A landscape with many valleys, sampled at points; each row gives a point and its height.
A ball rolls from a point to the lowest of its 2 nearest points, and stops where none of them is lower. Distance is the straight distance between rows; heights are no part of it.
<405> (h 152): [6 -16 -10 -10 -16 -20 -4 6 19 14 1 -14 13 13 -37 -25 11 21 -44 -8 -18 24 -5]
<890> (h 184): [11 0 -34 36 27 -9 -2 32 -5 -11 9 10 23 -9 3 -25 -4 -23 -43 10 7 -39 -36]
<857> (h 151): [-1 -4 -1 -4 3 -17 18 21 -53 14 -20 -37 -18 -2 37 -11 5 8 -46 -36 -31 7 14]
<49> (h 671): [-43 -6 21 14 -32 3 -20 -28 44 16 -21 16 23 3 -23 1 13 -25 34 -7 18 22 42]
<368> (h 675): [-6 -16 -17 23 33 48 -5 47 -1 -20 21 26 -26 15 -13 50 8 -30 56 -1 8 -12 -14]
<556> (h 170): [-47 -32 28 -10 -57 -12 -21 -36 54 5 -3 -1 29 14 -11 -10 -18 11 -9 -30 -15 33 36]
<357> (h 279): [-1 -41 19 35 16 -3 27 17 -33 16 -1 1 -14 7 84 -4 -15 -9 -8 8 22 -14 17]
<584> (h 182): [-20 -18 -2 -26 -21 -21 18 -1 29 0 28 -10 19 24 -40 4 26 19 -10 -6 -4 31 -34]
<330> (h 369): [50 30 -4 -32 -15 11 -26 -49 17 3 22 -20 20 -14 1 -37 -7 15 -9 40 8 -23 29]
<312> (h 135): [26 21 7 18 -12 6 -22 1 -2 2 -15 -7 21 -38 20 -47 -33 -16 -46 5 13 -23 39]
<396> (h 63): [16 33 7 -50 -16 16 -5 -38 -15 16 12 -34 -28 -7 4 21 13 36 27 7 -29 23 11]
<817> (h 667): [-20 -15 1 29 -8 12 -22 -12 45 42 7 21 17 16 -50 17 34 -24 32 -7 10 38 13]
<475> (h 659): [-7 -39 -6 46 9 26 -23 -7 33 17 35 18 14 21 -27 5 16 -20 22 15 13 7 -14]
<592> (h 534): [-49 -23 24 5 -25 2 8 41 0 -25 -26 1 -5 5 4 35 -5 -31 27 -17 6 21 13]
<651> (h 582): [-7 -66 17 12 2 27 -6 -6 0 19 54 -13 -19 23 37 -20 9 11 -33 10 -15 0 17]
<702> (h 156): [-38 -33 27 -10 -44 -4 -32 -58 60 2 29 22 18 5 1 2 -26 -3 24 -2 2 14 25]
<686> (h 231): [17 24 -29 0 10 -31 10 16 6 -26 -7 10 29 -16 -32 -19 -17 -9 -22 0 12 -29 -59]
<799> (h 150): [23 59 7 4 12 37 -9 -10 -16 4 -36 -3 -40 -27 10 32 -18 -8 63 -1 -2 -1 37]
<869> (h 178): [-2 29 -7 -22 -26 -5 -12 -4 25 1 -11 -6 8 -10 -45 -5 10 10 -7 -5 -9 21 3]
<909> (h 198): [18 68 -16 -30 -32 14 -37 -15 21 -13 -25 2 -10 -37 -50 8 -8 -5 19 6 -24 8 17]
<792> (h 633): [28 13 -9 45 37 35 -25 0 -5 41 19 0 -9 -6 6 -17 6 -14 -13 16 5 -10 24]
<787> (h 384): [41 9 -25 -41 -17 6 -37 -50 38 7 55 -15 27 13 -34 -39 -2 27 -28 27 -13 -9 6]
<57> (h 215): [-22 -21 12 -15 13 -35 42 -8 24 9 -1 -13 41 29 -33 -18 36 16 -19 -4 20 33 -19]
<717> (h 255): [-10 -31 12 -15 25 -52 54 -1 -6 1 6 -7 28 25 10 -26 12 15 -29 1 23 -2 -33]
<332> (h 273): [21 -7 -23 -4 35 -23 28 -37 -54 1 23 -14 -8 26 35 -11 21 33 -18 10 -8 -30 -48]
<240> (h 205): [-30 -45 21 19 -45 -2 -23 20 21 7 -4 10 19 -4 10 -21 -20 -16 -33 -17 -3 13 44]
<229> (h 146): [15 -8 10 -11 -29 32 -33 -23 16 5 35 2 -18 -8 27 -3 -23 8 23 9 -8 -7 27]
<624> (h 186): [39 14 -7 3 5 30 -34 -6 0 -1 29 -2 -24 -21 21 3 -18 6 13 29 5 -21 -1]
<183> (h 348): [53 40 -25 -20 16 4 -23 -39 6 0 29 -12 14 -19 -2 -40 -4 11 -38 35 -2 -39 -14]
<619> (h 61): [-29 7 5 -41 -30 -32 25 17 4 -1 -38 -17 16 6 -24 -8 29 24 -40 -35 -14 45 17]
<163> (h 230): [43 36 -29 8 27 24 -21 -10 -11 -30 18 16 -16 -20 13 1 -28 2 31 25 9 -53 -31]
<340> (h 213): [11 43 -5 -18 -43 25 -62 -2 17 -16 -10 22 -4 -41 -51 -10 -27 -29 -8 -4 -26 4 47]
<863> (h 179): [-3 -8 2 0 -38 -7 -11 28 22 -3 -13 4 16 -26 -9 -38 -35 -12 -53 -4 -8 -8 23]
<663> (h 524): [-50 -29 31 12 11 -6 39 42 -3 -22 -41 21 2 1 15 29 -5 -35 36 -11 45 9 6]
<729> (h 648): [21 -6 0 33 21 21 -7 5 23 16 22 23 17 -7 -6 -12 6 -25 14 24 34 -15 9]
<58> (h 199): [-22 25 -8 -27 -19 -8 15 40 -19 -26 -26 5 -20 -19 -23 36 -12 0 18 -21 -24 6 -25]
<10> (h 296): [38 46 -53 20 23 15 -34 4 -16 10 3 -15 -16 -25 -14 -3 5 2 -35 -3 -35 -27 -16]
<461> (h 129): [11 -16 -15 36 38 -8 30 8 -41 -20 2 4 -13 14 40 13 -3 6 2 11 18 -42 -53]
<710> (h 497): [-27 4 2 9 18 -7 28 26 18 -1 -22 21 15 8 -47 26 27 -23 17 -5 19 22 -17]
<659> (h 380): [2 2 2 4 10 14 6 41 -12 -56 -18 29 -27 -7 34 33 -52 -21 41 0 26 -34 -4]
<427> (h 484): [-11 30 2 -13 1 8 21 -3 16 -17 -24 18 -4 -9 -32 36 6 -2 58 0 19 15 -25]
<657> (h 666): [-17 -37 -2 33 5 31 -19 19 30 -11 22 43 2 16 -18 32 -4 -22 47 7 27 -3 -5]
<403> (h 555): [-15 -35 6 -15 1 12 18 10 -16 -3 26 -23 -16 17 25 37 20 8 9 -17 -15 18 -33]
<309> (h 328): [-27 -41 42 -2 5 -5 41 17 -17 -14 -10 -7 -3 1 67 5 -15 0 16 1 35 -3 4]
<308> (h 604): [41 4 -24 -5 6 20 -30 -31 8 26 42 -28 -6 18 0 -35 22 38 -41 15 -34 5 20]
<105> (h 454): [15 36 -5 10 33 -13 31 1 -26 -21 -22 17 -12 -9 11 41 -15 -5 57 9 27 -29 -29]
<800> (h 106): [4 54 2 -22 -5 23 -9 -14 -22 26 -32 -24 -47 -16 0 40 15 16 47 -7 -30 29 21]
<606> (h 510): [-22 -3 15 19 19 -20 38 16 -2 8 -41 24 21 -2 -3 13 4 -23 27 -3 44 1 -11]
<493> (h 100): [-49 0 13 -13 -37 -29 13 7 20 25 -49 -9 14 -6 -27 -13 31 -8 -9 -28 0 41 48]
<823> (h 130): [15 11 16 -24 22 2 20 -40 -39 35 13 -34 -32 19 18 0 26 30 8 5 -28 14 9]
<351> (h 266): [25 19 -1 -8 19 -22 23 -11 -7 -16 7 0 15 -9 4 -20 -8 8 -6 25 15 -22 -34]
<415> (h 161): [7 -30 -17 -7 32 -16 9 -16 9 26 28 -14 26 44 3 -50 36 24 -64 8 -9 2 0]
<174> (h 356): [-4 -20 28 -11 -3 0 25 13 0 -37 -2 13 -16 -2 55 15 -40 5 39 11 41 -19 -11]
<54> (h 183): [16 38 10 7 2 -12 -5 3 -13 27 -43 -8 -2 -32 -1 -22 -6 -14 -34 -3 -9 -11 40]
<355> (h 121): [3 -31 -18 31 28 -17 25 24 -18 -7 21 4 6 17 17 -19 9 3 -29 2 19 -24 -56]
<521> (h 228): [-12 28 0 -28 -11 -41 36 30 -20 -39 -34 -7 3 -10 -23 19 -9 4 -17 -18 -10 7 -52]
<806> (h 271): [24 8 -8 21 39 -52 23 -23 -17 1 -5 15 42 3 6 -34 2 -1 -25 19 25 -32 -34]
<683> (h 218): [17 -6 -14 16 52 -27 33 -35 -19 30 15 -12 20 29 12 -44 19 8 -52 20 11 -14 -13]
<793> (h 265): [-19 -8 21 -27 0 -37 49 18 -15 -23 -20 -10 14 10 9 9 6 18 -4 -1 12 15 -47]
<559> (h 210): [-4 -16 -6 3 -17 36 -39 20 12 -17 15 21 -25 -6 -18 39 -14 -16 31 -12 -31 -1 6]
<435> (h 405): [7 -7 13 36 17 -6 14 39 -30 -22 -27 17 -12 -18 37 3 -33 -20 7 1 23 -29 0]
<865> (h 214): [-1 -10 4 36 25 -5 16 25 -43 13 -10 -18 -16 2 49 -1 6 -5 -31 -8 -5 -13 6]
<648> (h 432): [-1 16 -13 38 33 -16 25 39 -31 -28 -44 21 -12 -12 0 36 -8 -32 31 -12 12 -24 -18]
<769> (h 103): [-14 -5 1 -21 -6 -23 8 17 -25 19 -23 -41 3 10 0 0 24 24 -37 -34 -34 34 15]
<75> (h 131): [-33 19 17 -3 -38 1 -16 28 -1 14 -53 3 -7 -22 -14 0 4 -16 -21 -35 -18 33 55]
<132> (h 102): [8 0 -6 -4 33 -22 14 -1 3 33 -11 -24 20 29 -28 -33 45 27 -61 -16 -14 34 20]
<436> (h 543): [-42 -35 15 -27 -36 7 10 12 0 -13 2 -9 6 14 -1 42 13 -6 26 -28 -7 35 -14]
<395> (h 264): [37 50 -45 15 25 -2 -16 14 -32 -30 -6 13 -16 -31 -9 4 -14 -3 -3 8 -14 -41 -36]
<275> (h 318): [45 22 -40 -14 34 -16 -4 -44 -21 -1 34 -12 -2 9 18 -38 18 30 -35 23 -15 -28 -40]
<545> (h 138): [-13 -11 14 2 -22 18 -27 -65 48 18 33 22 11 18 -27 15 5 0 60 14 14 17 17]
<802> (h 568): [-27 -62 28 0 -17 0 9 7 -5 3 30 -6 2 22 37 1 5 7 -17 -8 -2 18 -4]
<418> (h 674): [-21 15 16 -15 -46 11 -30 -16 33 -8 -34 12 6 -15 -12 -3 -17 -25 35 -5 -1 2 54]
<213> (h 207): [12 -12 11 -19 34 -8 46 -38 -61 14 12 -25 -23 31 32 11 24 32 13 5 -9 -1 -26]
<570> (h 167): [-6 49 -1 -11 -3 -16 2 33 -18 -5 -49 -5 -11 -27 -11 9 -4 -10 -13 -16 -21 3 11]
<771> (h 594): [12 -39 -12 2 -14 13 -34 -11 20 15 54 -8 1 13 15 -36 -3 23 -42 11 -20 1 2]
<363> (h 229): [1 2 -7 7 -40 32 -56 18 10 -7 1 15 -11 -23 -24 8 -23 -17 -11 -12 -44 4 31]
<643> (h 185): [6 22 2 3 -11 43 -20 14 6 -17 -10 22 -34 -13 -5 37 -15 -14 65 -1 3 7 22]
<477> (h 470): [2 25 -4 -24 8 10 25 2 -14 -41 -5 6 -23 4 1 51 -11 15 72 6 15 -14 -55]
<356> (h 187): [-50 -40 19 -17 -50 -32 -8 17 32 -12 -2 5 34 8 -12 -18 -21 -3 -34 -22 -11 19 13]
<780> (h 104): [1 -36 20 12 -3 31 -18 -42 30 14 40 10 -7 14 14 -1 -11 3 41 24 30 -7 25]
<202> (h 616): [34 14 -22 15 17 37 -33 -22 -12 46 41 -23 -26 5 -4 -5 25 15 -10 11 -28 17 27]

Call two points neighbours if one is among the 2 nearest of the other. Go from one point of each pair to the other, from neighbour to neighbour, staying as low as possible. Name the highest point that can't be avoided.
<355>, <405> | <806>
<405>, <312> | <793>
<619>, <780> | <240>
<570>, <312> | <54>
<396>, <132> | <363>

For each start below, name the point where the ball stops.
<436> | <619>
<10> | <780>
<792> | <619>
<477> | <619>
<787> | <396>
<309> | <619>
<368> | <396>
<363> | <396>
